Each scene shows the same named points in several views. A view is turned or mirrored, and shifted as a whole, has a little noise and may leave points out.
In the rows, zero is written as 100.

Scene 1
View 1
q768: [ 91 125 108 123  85  88  88 129 107  95  99 110 102  84 121 136  92 130
  96  77 127 114 113 119 103 124  87  84  86 126 125 102  90 114  96  98
 125 122 106 113  72 126 116  67 109 116 116  82  91]
q418: [ 98 108 115 118 107 102  94 106  90 123 111 106 115 106  99  96  67  90
  91  81 113 133 109  92  91  88 107  91  85 131 150  94 117 116  98  97
  99 124 111  89  78 126 113 106 137  97 122  72  76]
q674: [ 96  94  88 114 101  81  90 119 107  94 117  84 114 114  97 110 111 108
  90  84 106 120 109 104  83  95  96  97  97 111 125  87  83  88 114  82
  94  84  75  97  99  97 123  67 100 106  93 111 104]
q993: [104 114 115 124 101  98  94 123  95 112 106  97 101 103 114 110  86 111
  94  86 114 116 117 112  95 112  87  89  82 120 129 101  85 105 110  91
 103 106 113 105  83 119 117  84 118 104 112  86  94]
q205: [102 108 116 127 121 114 100 106  83 121 124  93 100 118 108  87  93  91
  92  87 103 110  99 109  90 101  83  88  94 120 137  98  91  99 101  90
  96  89 100  86  99 113 118  93 127 104 122  81  78]
q30: [109 107  96 115  95  79  86 125 109 102 102  93 111  97 110 117  94 120
  95  81 117 123 117 108  88 107  97  93  89 119 127  92  90  95 115  85
  99 105  93 106  79 112 118  70 105 104  97 101 103]
q838: [115 124 121 116  82  93  88 124 114 111 102 112  99  86 147 124 110 144
  98  81 118  85 118 126  90 134  75  92  87 118 103 104  77  94 111 107
 115 111 123 112  86 108 126  60 106 107  90  84  80]
q442: [ 92  80  88 105 100  86  93 105 107 100 129  88 125 128  89  97 120  96
  86  87  95 117 102  89  74  77 105 104 101 108 125  78  90  87 113  89
  82  81  71  84 115  84 128  74 105 101  83 111  92]
q700: [ 85  97 113 118  99 107  99 109  93 113 122 101 112 122  96  99  99  92
  86  91 101 114 107  93  88  86  97  96  86 115 131  91  87 108 105 100
  95 101 107  90 107 102 124  91 122 100 105  86  84]
q353: [103 105 107 112  81  86  89 123 116 103 108 102 109 102 121 120 114 130
  93  85 110 100 120 111  86 112  89  98  87 110 108  93  75  93 117  99
 101 102 107 107  98  96 127  63 100 104  82  99  95]
q951: [ 79  98  96 111  73  82  89 126 118  85 115 101 114 108 107 132 130 127
  88  87 109 102 112 105  88 104  92  99  92 105 105  88  67  97 111 100
 107  95  90 106 109  88 131  52  91 112  81 108 101]
q779: [118 100 103 108  81  81  88 126 124 104 109  93 107 106 130 115 132 140
  93  89 104  85 124 118  77 119  81 104  90 100  91  92  57  73 133  96
  92  83 103 110 109  80 133  50  87 100  61 115 102]
q549: [114  97 106 112  95  90  93 117 111 111 115  90 109 114 118 101 119 119
  92  89 101  97 118 111  78 106  86 101  91 105 108  91  71  80 126  93
  86  84 101 100 108  88 130  67 101  98  76 106  95]
q387: [ 86 101 111 119 108 108  98 103  89 115 124 102 114 118  97  96  90  87
  88  85 106 121  98  93  88  85 100  92  92 124 142  91 104 111  94  98
  99 105  98  84  98 112 119  96 129 104 118  80  75]
q322: [116 103 111 119 100  94  94 124 103 115 106  88 103 111 115 102  97 116
  93  91 105 110 125 112  86 110  86  96  82 109 117  97  72  89 129  87
  88  93 113 106  94 104 122  78 108  96  91 101 106]
q610: [ 94 104 118 109  85 100  93 106 107 117 117 116 117 106 117 108 104 111
  89  83 108 101 108  97  84  96  98  98  89 120 120  90  96 105 101 112
 102 116 114  92 100 101 127  82 120 100  93  80  69]
q7: [100 103 110 123 104  99  97 120  93 113 108  93 107 114 100 102  82  99
  90  90 108 126 120 101  92  97  97  94  80 116 135  95  85 105 116  87
  92 104 110 100  89 115 117  92 121  98 109  93 102]
q683: [ 97 109 101 119 101  90  91 119 100 102 109  96 108 102 106 113  91 109
  93  81 116 123 109 107  93 104  94  89  91 122 134  95  94 102 104  88
 104 105  93 100  82 117 117  78 113 107 111  91  93]
View 2
q993: [ 98  97 112  92  88 118 106  92  96  98  95 104 104 100 101 110  76 116
 123 102  79 118 111  89  87 100 103  98  94 115 103 108 116 112 104  95
  75 118 108  79 107 102 104  91  93 113 103  98 112]
q838: [ 94  82 109  93  94 111 104  59 110 111  97 112  87 103 102 119  95 125
 133 110  92  99 116  80  97  93  95  93 118  89 101 136 142  90  95  71
  75 119  75  85  96 118 121  85 106 118  97  98 113]
q353: [ 91  74  96  91 106 114 117  76 101  99 104  95  94  98 104 111 108 117
 122  97  99  96 117  81  94 101  94  96 107  91  99 114 112  96  94  81
  95 120  89  93 104 109 120  96 102 106 114 100 103]
q322: [ 87  87 100  93 105 120 123  87  98 100 103  95  95  92 100 109  86 123
 123  90  86 109 122  89  86  99 100  90  95 107 110 108 110 110 100  88
  93 110 106  77 125 105 126  97  91 101 123 107 107]
q700: [100  90  99  86  91 113 112 104  99  78 111  96 101  90  88 108 105 106
 112  87  71 115 105  91  84  98 107 106  88 106  97  79 102 116 113 111
 104 104 109  80 110  80  96  91  99 113 102  96 100]
q674: [ 98  72  89  82 107 125 115  99  94  91 114  82 102  96 103 106 113 113
 104 100 108 106 110  81  88  98 111  97  93 115  95  94  78 116 103  86
 101 122 107 100 118  96 113 101  86 102 129 112 106]
q951: [ 95  64  82  88 116 122 117  81  93  89 103  75  97 103 105 104 132 108
 119 102 115  93 108  78  96 101  93 101 111  84  98 102  98  95  89  78
 101 128  88 107  93  97 115  97 102 105 120 100  98]
q610: [101  85 106  86  86 101 106  85 113  88 114 112  96  91  92 116 108 108
 112  90  75 102 110  85  91  98 103 107  98  96  86  97 115 101 112 104
 103 106  92  85 101  97  98  89 111 116  90  91 101]
q549: [ 87  73  87  88 111 120 124  80 104  98 117  90  86  89  93 112 114 124
 118  90  97  96 120  85  90  90 104  89 102  97 106 106 105 106 101  80
 108 107  93  84 126 102 131  96  95 101 125 110 103]
View 3
q779: [ 54  93  88 104  55 111 134  81 111 131  70 160  98  98  84 102 112 122
 122 139  87  86 115 132 112 106  98 126 122 103  98 119 100  61  86 106
  74 118  91 102 104  64 109  98 108 139  99  81  86]
q768: [ 62  88  78  84 110 110 102 106  79 103  95 116  99 109  74 104 133  89
  90 126  99 104  90  90  95  84 114  94 116  78 109  86 117  88  91  96
  91 127  94 101  98  94 103 105 119  92  74  76 115]
q322: [ 85  99  86 100  77 107 123  90  99 109  91 140  97  92  90 109 104 112
 100 131  91  85  98 113 101 108 107 127 115 105  92  85 102  80  92 113
  84 105 116  90 109  92 100 112 106 109 103  84  88]
q951: [ 61 100  89  97  82 109 127  89 104 110  72 132  98  97  90 105 111 108
 116 137  89 111 116 121 119  94 103 111 127 101 100 121  94  85  86  93
  93 130  77  83  80  63 111 114 106 134  84  81  98]
q993: [ 86  94  84  94  99 105 110 103  85 100 102 124 101  91  86 109 108 101
  90 127  94  93  90  95  97  95 109 113 111  95  95  73 109  91  94 106
  89 111 115  92 106 100  98 114 110  95  93  82 101]
q387: [107 100  98 101 113  94 114 121  76  87 109 113 123  66  95 110  76  93
  89 115  94 110  97  80 108  92  93 111 114 102  88  67  86 112  95  99
  95 121 123  76  99  84 100 131  99 104  97  84 111]
q418: [111 107  94  96 119  99 104 121  72  82 116 107 117  76  85 111  91  87
  81 108 108 110  83  77 105 105 100 100 116  97  95  60  84 113 101 112
  85 115 133  79 106 103 104 125 102  89  97  89 117]
q838: [ 46  76  82  92  84 107 106 107  84 129  94 145 106  98  71 102 126 114
 106 133  96  88  96 106 100  89 102  98 112  84 106  97 123  68  95 104
  66 120 102 120 107  85 112  89 121 111  85  77 107]
q700: [100 102  98 101 101  95 116 112  87  94 104 121 115  68  98 110  80 109
  98 125  92 108 102  98 116  99  97 112 117 111  86  82  89 108 100 104
  89 114 118  75  91  86 108 128  99 115  99  88 101]
q7: [102 106  88  97  97 104 115  99  90  91 101 121 100  87  94 112  97 101
  89 125  95  97  93 100 103 106 108 119 115 106  90  73  94 100  95 113
  93 107 121  78 102 101  99 125 103  97 100  88  96]
q610: [ 80  94  99  99  98  98 110 118  81 107 104 129 120  73  83 105  94 109
 104 120 102 109  98  98 117 100  91  95 119  99  98  92  90  96 103 108
  70 121 116  92  95  82 119 111 106 118  94  87 113]
q674: [ 91 110  89 103  84 109 136  88 103  98  75 129 103  93  95 106  96  90
 103 124  89 103 110 105 107 103  99 133 124 103  94  95  80  88  77  96
 104 124  94  75 101  65  92 124  99 122  98  82  97]
q683: [ 89 102  86  95 103 107 117 101  85  94  93 119 105  95  86 107 105  86
  91 119  96 103  95  91  99  96 105 115 118  92  98  78  94  94  87 100
  97 121 105  85 105  86  95 119 107 100  91  81 107]
q442: [103 116 102 111  81 103 142  95 103  97  77 131 116  72 100 107  72  96
 110 119  91 111 117 107 121 110  87 133 129 114  89 100  60  96  82  99
  97 127 103  67  97  54 100 130  90 138 107  87  98]
q205: [101  89  93 104 102  92 115 118  78  98 109 125 122  65  97 109  75 102
  89 124  85  92  98  83  98  86  93 126 106 103  81  61 102 100  93  98
  96 112 127  87 110  86  90 127 103 103 104  80 101]
q30: [ 83 107  84  95  90 114 122  90  94 100  84 128  98 105  82 106 116  87
  96 120 101  99  95 101 100 107 106 118 122  91 104  87  90  83  84 106
  90 120 102  88 110  84  97 113 107 104  93  83 103]
q353: [ 65  96  88  97  79 110 120  94  97 115  83 139 100  97  82 105 114 110
 109 132  96  98 104 115 110 102 104 110 121  97 101 106 100  78  91 105
  79 121  97  96  97  78 110 105 109 121  91  82  99]
View 4
q418: [139 101  90 104  91  99 109  74  75  86 102 118  99 123 103  86  68  77
  96  88  76 143 111 106 128 114  95  75 123 112 117  83  75  87  98 135
  96 111 119 102  98  76  83  98  81  89 105 116 118]
q951: [102  83  70  84 126 102 106 116 102 102  87 107 111  67  98 117 100 107
 105  98 132 124  94  85 120 118  86 115  77  81  96 104  81  92 101 106
  88 100 106 153 127 111  94  95 109 110  80  92  85]
q30: [106  95  79  99 111  98  98  94  89  96  73 115 109 106 101 117  91  85
 105  86  99 117  80  88 121 114  90 114  99  98 107  90  66  92  95 109
  96 103 119 132 119  96  91  98  95  99  91 111 100]
q549: [111  88  86  90 119 101  88 115  92 108  89  85 105  84  95 123  98  97
 101 103 111 102  84  83 107 107 111 102  91  92 102 106  78  84 107  97
  98 109  95 128 131 110 108  91 106 112 105  88  95]
q674: [ 92  85  84  91 117 109  88  87  92  97  78 104 120  86  95 108  94  96
  98  96 113 111 100  88 120 118  91 111  89  99 112  93  77  82  96  93
  91  98 103 132 123 106  86 102 105 101 108  98  96]
q442: [ 98  85  92  85 109 120  87  85  96  93  97  84 126  74  90  89  86 103
  90 114 111 109 122  90 124 115  93  97  94  95 109  85  78  78 105  86
  82  99  84 128 125 113  89 105 112  96 117  88  95]
q768: [122  98  69  97 118  82 121 104  89  96  74 143  95 108 108 125 100  85
 117  66 105 140  76  97 123 114  82 103  95  94  98 102  76 100  85 140
 102 110 137 138 109  83  79  89  83 106  73 114 105]
q322: [115  87  85 101 118  96  87 107  80 107  85  97  96 102  98 126  87  86
 100  93 102 112  77  86 105 113 112 108  99 104 115 106  79  84 104 106
 104 106 109 118 122  99 111  93  97 108 103 102  99]
q683: [112  93  82  97 111  97 103  86  85  93  80 123 106 105 101 109  90  86
 104  81  99 127  95  97 123 116  89 100 100 104 111  94  76  88  91 119
  97 105 119 123 111  89  81  96  90  99  99 110 106]
q610: [139 100  82  89 102  95 115 108  92  95 108  99  99  92 101 100  86  94
 104  99  99 134 103  97 122 105  99  76 105  88  93  96  76  92 106 129
  93 117 105 125 115  92  93  88  93 104  91  96 104]
q353: [116  92  74  91 118  94 103 120  95 105  85 102 102  87 101 125  97  95
 108  93 113 119  78  84 114 109  99 108  90  85  94 104  74  93 103 112
  97 109 109 140 126 104 102  89 101 111  84  97  93]
q779: [106  88  76  87 126  96  91 134 102 115  81  82 105  75  97 141 109 102
 110 100 121  95  65  74 102 104 110 116  80  79  90 111  72  91 108  93
  99 108  97 146 140 118 115  86 111 119  89  85  86]
q7: [121  86  86 104 110 101  93  89  74  97  93 111  98 110  99 107  73  84
  93  92  95 132  97  95 114 121 103 101 107 112 125  98  83  83 102 117
 100 103 116 111 110  89 100  99  92 100 104 110 105]
q205: [128  91  98  93 114  98  95  81  74  96  97 111  96 103  95 103  92  88
  98  87  95 123 111 106 112 110 107  69 106 116 119 105  93  74  91 123
 105 114 104  97 109  85  80  94  86 106 128  95 119]
q993: [124  92  82 101 115  90 102  97  77 100  85 121  93 111 102 118  87  83
 105  80  97 131  84  96 113 114 101  97 104 108 114 104  81  87  94 126
 105 109 123 116 111  86  93  92  87 106  97 109 108]
q700: [129  87  88  93 109 105 102  92  82  94 109 103  99  91  96  93  76  95
  91 101 105 137 119 100 119 117 101  82 103 104 115  98  90  79 105 120
  94 107 104 113 111  93  94  97  96 101 107  96 105]
q387: [130  93  93  93 104 105 106  77  80  88 106 113 104  99  97  86  78  90
  94  95  94 138 125 106 125 114  95  71 110 109 115  91  87  79  97 126
  94 111 105 106 104  85  78  99  89  96 115 101 115]

In a view up to two points have been moved. Name them for each view, in the order of its rows, or write -.
view 1 -> -
view 2 -> -
view 3 -> q387, q418
view 4 -> -

Scene 2
View 1
q354: [ 76 130  88 110  75 100 123 125  99 109 104  97  94  72 101 113  80 115
  88 104 106 102 107 105 102 101 105  80  84 105 108 102 103 111  87 112
 120  86  98  64  89 120 109 107  98  91  85 100  80]
q115: [ 84 101 105 124  86 114 114 129 107  83 113  86  91  77  82 109 126 112
  95  99 126  96 103  91 126 110 103  90 104 113 124 114  80 120  94 116
 103  96  96  93 107  95  93 103 103  91  82 109  99]
q224: [103 113  81 107 100 109  96 102 100  77 108 117 107  89 113 101 109  89
 103 105  94  93 105  77 105 103 103  88  86  88  92  94 120 115  88 110
 119  86 115  82  99 115 120 105  94  93 103 109  93]
q276: [103 105 100 109 102 114 107 112 102  73 105 105  96  89 111 107 114 105
  90 106 103  98 103  77 108  99 107  93  93 102  97 103 107 106  93  98
 110  83 116 102 115 107 108 100  96 106 107 112 100]
q15: [118 104  75 121  95 138  82 108 109  55 120 119 115  84 109  75 119 100
  95 111  90  81 102  85 101  86 111  81 101  91 109 105 134 120  79 112
  77  73 101  90 125 105 118 127  95  83 103 129 102]
q777: [ 78 116  87 102  76  97 114 113 103  98 100 107  92  83 107 110  99 105
  90 104 100  97 116  97 114 115 107  82  84  94 107  94  99 118  84 113
 124  95 104  74  93 117 113 104 100  84  88  93  86]
q593: [100 112  80 118  87 122  87 111 103  73 116 111 111  75 103  93 116  96
 104 109  99  86 106  85 110  98 106  84  91  93 107  99 120 122  81 121
  96  85 101  79 103 109 115 118  99  79  95 120  95]
q558: [ 93 121  87 103  79 112 111 117 101  90 102 107  95  79 117 103  87 117
  80 112  90  96 111  99  96  94 115  80  84 101 102  98 118 106  81 100
 105  76 105  81 109 121 115 112  98  93 100 108  88]
q523: [ 94 122  90  97  79 108  92 104  95  84  98 114  98  72 127 115 102 101
  94 119  85  93 118  81 105 102 114  90  71  91  87  82 123 107  77 105
 114  84 114  86  99 125 122 106 102  85 111 114  91]
q32: [ 77 126  81  97  66  96 112 111 101 103  97 111  94  79 116 107  85 109
  86 110  89  96 121 104 106 111 112  78  76  91 103  89 111 116  76 111
 122  89 102  66  91 126 119 109 101  79  91  93  81]
q190: [ 97 107  89 106  93 111 117 115 107  82 104 109  94  95 110  97 101 111
  81 103  98  97 106  93 104 101 109  83  96  99 107 105 107 110  88  99
 110  81 109  90 115 110 110 106  94 100  97 101  94]
q757: [ 93 119  83  98 101  92 110 100  97  92 100 117  99  93 116 113  96  88
 101 102  95 102 107  78 105 110 100  89  78  86  84  90 112 111  92 107
 141  92 121  76  88 122 121  95  93 100 101  95  86]
q68: [114 118  86 122 123 117 101 112  96  76 117 106 111  84 102 106 104  89
 111 101 110 101  86  68  95  85  93  95  93 101  87 108 120 106 102 108
 117  79 116  83  99 110 111 102  88 113 105 124  95]
q344: [ 77 120 100 102  87  90 115 113  95 100  97  98  89  77 106 129 102 100
  99 103 109 104 112  83 117 116 102  93  77 100  95  92  92 111  92 110
 138  98 114  80  84 118 109  90 102  96  95  96  87]
q72: [ 87 123  85 100  67 109 105 115 101  92  99 110  96  74 121 104  89 115
  81 116  86  93 118 101 101  99 117  79  79  96 103  91 120 110  74 105
 105  80 103  77 105 124 119 114 101  82  99 107  86]
q583: [ 77 122 103 110  89  95 135 129  99 108 101  88  85  78  96 125  86 117
  87  99 119 110 102  95 107 104 101  89  88 114 105 109  86 104  99 103
 130  89 106  79  93 114  99  93  97 108  88  97  85]
View 2
q583: [ 95 100 106 100 106 113 113  68 105 109 118  87  95  65 116  98  80  88
  79 100 108  69 109 115  91 115  98 113  88 128 101 102 103  99 115 103
 121  83  85  87 103  79 105 124 123  82 126  62 118]
q354: [ 98  93 109  86 108 117 101  68  96 118 112  95  85  73 105  94  91 100
  82 105 107  75  98 119  92 105  99 105  88 111  95 108 109 107 117 106
 120  85  78  99 107  61 107 121 136  84 116  75 105]
q15: [ 87 102 107  78 112  91  85  97 100 120 106 130 119 108  88  88 111  93
 117 106  85 120  84 114 119  76  99  84  59 107  73 111 113 101 112 107
  96 121 123 108 113  97 105 126 114 107  90 115  76]
q32: [ 99 101 123  82  99 120  96  75  90 110 111 113  75  70  98  85 105 108
 100  94 107  64  88 118  98 100 106  94  95 101  98 120 109 112 120 109
 119  97  81 101 113  52 118 119 138  87 104  85 101]
q777: [ 95 105 121  95  93 114 103  81  96 106 119 112  85  73 104  91  97 101
  96  94 111  70  89 116  98 104 104  96  90 111 100 109 109 110 116 110
 114  98  87  92 118  67 114 121 132  86 103  77 105]
q276: [ 86 111 114  95 104  99 105  88 110 102 117 113 116  82 105  89  94  82
 110  93  93  85 105 110 111  96 105  97  72 125  88 110 101  98 114 100
 107 110 117  92 104 102 114 125 103  96 112  89 100]
q523: [ 88 110 132  80  95 116  91  80 105 104 116 116  95  81  98  81 108  96
 118  85  94  69  98 115 105  88 117  85  84 105  80 124 101 114 122  96
 117 110 107 106 103  66 132 115 116  87 115  99  87]
q190: [ 93 106 108  90 111 101 103  84  98 107 109 116 103  74 101  88  98  90
 107  98  96  83  97 113 110  98  99 102  78 119  97 114 106  94 113 109
 106 105 103  94 107  92 104 129 118 101 103  87 108]
q72: [ 96  99 114  80 107 117  87  70  93 113 105 114  87  75 102  82 110 105
 111  94  93  75  87 118 104  89 107  95  87 100  88 124 108 105 122 105
 119 104  96 109 106  64 114 120 131  93 111  95  96]
q344: [ 90 111 129 100  87 117 113  80 108  99 129 100  90  71 110  94  86  91
  91  87 114  59 104 113  93 111 109  97  91 121  97 104 101 114 117 100
 119  94  91  87 111  70 125 117 119  75 119  68 106]
q115: [ 87 101  96 120  89 106 103  80 105 111 125 104 111  91 129 109  85  91
  88 102 108 103  80 113  95 103  91 106  71 125  93  81 115 101 112 109
 110 101 108  87 128 105  94 121 122  86 111  66 106]
q593: [ 87 103 118  85  97 103  92  93 102 118 118 119 105 103  94  95 103  97
 103 102 100 106  85 115 106  87 101  84  69 107  78 102 113 113 113 105
 104 110 109 103 120  80 113 119 121  91  97  99  78]
q68: [ 86 108 123  75 113  91 113  99 119 116 121 101 120  96  82  94  84  75
  90 105  98  98 126 111 107  98 103  90  64 131  76 103  97 108 107  96
  99  99 108  93  96  89 121 125  97  90 113  96  83]
View 3
q344: [ 76 117 103 124 104 119  97  89  88  97 107  81 114  85  83  97  99 117
  79 106  64  84 118 105 101  84 136  87 105 106  87  84  90  80 105  96
  77 101  92 101  86 131 113  89 103  99  88  90 128]
q68: [101 106 100 114 108 114 117 123  84 124 108  91 121 113  87 108 121 110
  90  92  79 118  89 127 104  97 106  98  99 121  63  91  97  78  93  74
 104 101 100  88  86 126  90 111  98 100 108 103 135]
q354: [ 84 113 102 123 106 108  97  99  96  85  99  92 114  87  83  84  91 119
  92 103  77  95  88  98 109  90 123  88 138 106  90  72  88  88 101  99
  86 109 108 111  92 123 109  86 114  84  79  97 115]
q32: [ 83 105  89 130 106 109  92  79  92  82 101  94 102  77  73  87  81 109
  86 101  77  94 109  97  99  78 117  88 131  97  80  65 101  81  95  88
  83 108 114 112  96 106 109  79 121  85  85  94 121]
q15: [107  95  92 106  99  94 100  94  79 119 117 116 104 103 100  99 109  87
 102 101 105 130  92 132  86  84  88 104 127 125  48  82 121  81  80  78
 118 100 118  93 113  79  88 115 103  99 117 119 120]
q558: [ 90  99  84 120 101 101  93  91 100  98 104 105 105  91  87  91  88 108
  93  97  87 111 102 100  99  86 101  95 130 108  78  77  99  79 103  93
 100 115 115 101 101 102  96  93 115  90  90 104 123]
q777: [ 81 112  99 123 103 108  91  83  88  92 107  91 106  77  80  90  94 107
  82 108  78  89 110 108 101  84 123  87 124 104  82  76 101  82  95  94
  81 101 106 110  96 115 114  87 108  90  89  97 118]
q757: [ 88 104  89 128 108 118 106  95  87 108 106  81 107  88  65 104 102 109
  70  94  67  97 119 114 103  84 115  88  94  99  71  79 102  73  93  73
  83 101 104 101  85 126 104  88 108  93  99  89 138]
q224: [ 95 102  92 119 105 111 104  94  80 113 111  93 107  94  78 103 107 101
  82  97  80 108 110 122  94  84 108  94 104 109  61  80 110  76  87  73
  95  99 107  97  94 109  99  99 105  97 108 100 132]
q523: [ 86  98  83 126 105 116  99  77  89  99 109  99 105  95  83 101  86 106
  93  93  72 109 122 102  80  72 113  98 107 107  67  76 103  75 101  81
  95 110 104  92  94  95  93  92 117 104  97  95 140]
q115: [ 82 126 122 102  93  99  87  95  82 107 118  96 118  87 117  89 117 106
  95 124  91  90  96 125 103  95 133  91 132 130  86  96  96  92 100 117
  91  91  92 102 105 119 117 112  85 101  96 112 102]
q190: [ 91 105  89 111  95  95  90  97  98 114 111 100 104  86  91  95 104 103
  82 104  92 105 108 114 107  95  99  91 120 111  80  90 103  77 103  97
  97 107 112 101 103 114 103 102 100  91  97 107 119]
q72: [ 87  99  84 124 103 105  92  80  96  89 104 105 103  88  84  90  81 106
  95  98  83 108 107  96  91  79 107  94 132 105  77  71 101  80 101  91
  96 114 115 103 102  94  97  88 120  92  88 101 124]
q593: [ 96 106 103 114 105 106 102  89  74 105 114 103 109  97  93  96 105  96
  99 105  89 112  93 126  86  80 113  99 126 121  56  75 113  86  80  80
 102  94 107  99 103  92  99 104 106 100 109 107 121]
q583: [ 78 120 104 118 100 108  94 107 102  97 102  85 120  87  93  89 102 124
  84 107  74  88  98  99 118 100 127  86 123 110 101  89  79  84 115 112
  83 109  97 104  88 143 112  94 100  90  78  98 117]
View 4
q593: [122  77 103  96 106 106 102 105 104  97 102  92  86  99  95 106 122 112
  98  89  91  89  74  71  52  99 110 105 109 102 111  97  76 111 104  85
  96  99 110 121  99 105  76  98 103 102  97  79 112]
q354: [114  95  94  82 107 110  94 109  86 115 112  99 117 132 107  78 105 121
 107  92  90  92  76  93  84  90 142  98 124 108  92 105  89 119 122  97
 103 132  99 123 108  86  85  96  98 109  80  73 116]
q558: [129  90 102  91  98 104  94 101  99 110  92  96 102 116  98  89 116 115
 104  86  91  83  81  98  69  91 114  95 112 110  96 108  93 133 115 104
  94 129  97 122  96  86  78  92 115 109  87  81 116]
q190: [121  86 103  86  97 115 102 106 104 104  88 103 106 119  96  99 113 106
  98  89  95  98  86  96  78  96 106  99 107 110  90 108 101 119 111 107
  88 103 103 116  93  81  86  95 115 104  93  80 109]
q224: [116  72 103  95 106  99  92  98 105 102  97  97 102 100  97 104 125  98
 100  93  89  90  84  87  64 111  99 107 117  95 103  98  97 109 119 100
  85 100  99 120 108 102  71 101 106 105  95  66 110]
q276: [113  76 109  88  93 115  88 104 109  98  82 100 105 112  95 104 110  97
  99  88  95  93 101  92  77 104  87  97 113 108 101 105  90 103 106 109
  90  98 107 112  99  86  84  94 116 106  95  81 106]
q68: [109  65 109  83  87 106  85  97 104 104  82  93  98 114  95 108 124  94
 106  91  90 105 108  88  67 116 100 101 118 107 118 107  82  87 123 104
  88  98 111 128 125 113  82 104 105  90  85  75 101]
q72: [130  92 101  97 107  99  93 102  98 110 102  95 103 109 100  86 117 119
 103  87  90  74  71  93  66  89 116  97 115 105  95 104  92 139 113  98
  97 133  92 120  93  85  71  91 112 116  89  76 120]
q115: [102  88 101  79 104 138 101 125  99  92 106 104 106 129 100  99  87 114
  95  91 100 105  86  71  88  90 117  98 114 113  97  99  70  88  88  89
 109  86 123 105  92  77 101  90 100 104  96  86 108]
q15: [137  74 109  96  91 108 113 100 115  95  81  91  68  93  86 119 134 111
  95  83  94  93  78  73  38  96  94 101  91 111 115 105  80 122  99  90
  89  91 114 126  89 108  77  97 116  93 101  92 109]
q32: [121  94  93  95 119  99  95 104  91 113 116  99 116 113 106  80 113 118
 103  92  88  79  63  94  75  94 130 104 123  96  86  99 102 134 122  96
  95 130  88 118  99  84  71  96 103 119  89  64 121]
q777: [111  90  95  90 119 109  96 109  93 107 115 103 119 116 105  86 105 112
 100  94  91  89  70  88  83  98 124 105 123  98  86  97  99 117 115  97
  96 113  95 113  99  82  78  96 101 116  93  66 116]
q344: [ 97  83  98  88 115 110  76 110  92 105 112 103 130 121 108  84  96 101
 104  96  91  88  89  92  96 107 113 103 137  95  91  95  94  96 117 104
  98 114  96 107 111  82  80  95 100 118  89  60 112]
q757: [107  75  98  92 112  96  84  97  99 109 104 101 122 109 105  93 119  93
 103  96  87  91  87  99  81 117 106 109 129  90  92  98 110 106 132 109
  81 109  88 118 117  95  70 103 103 111  90  54 110]

In a view up to two points have been moved. Name them for each view, in the order of its rows, or write -.
view 1 -> q15
view 2 -> -
view 3 -> q558, q757
view 4 -> q344
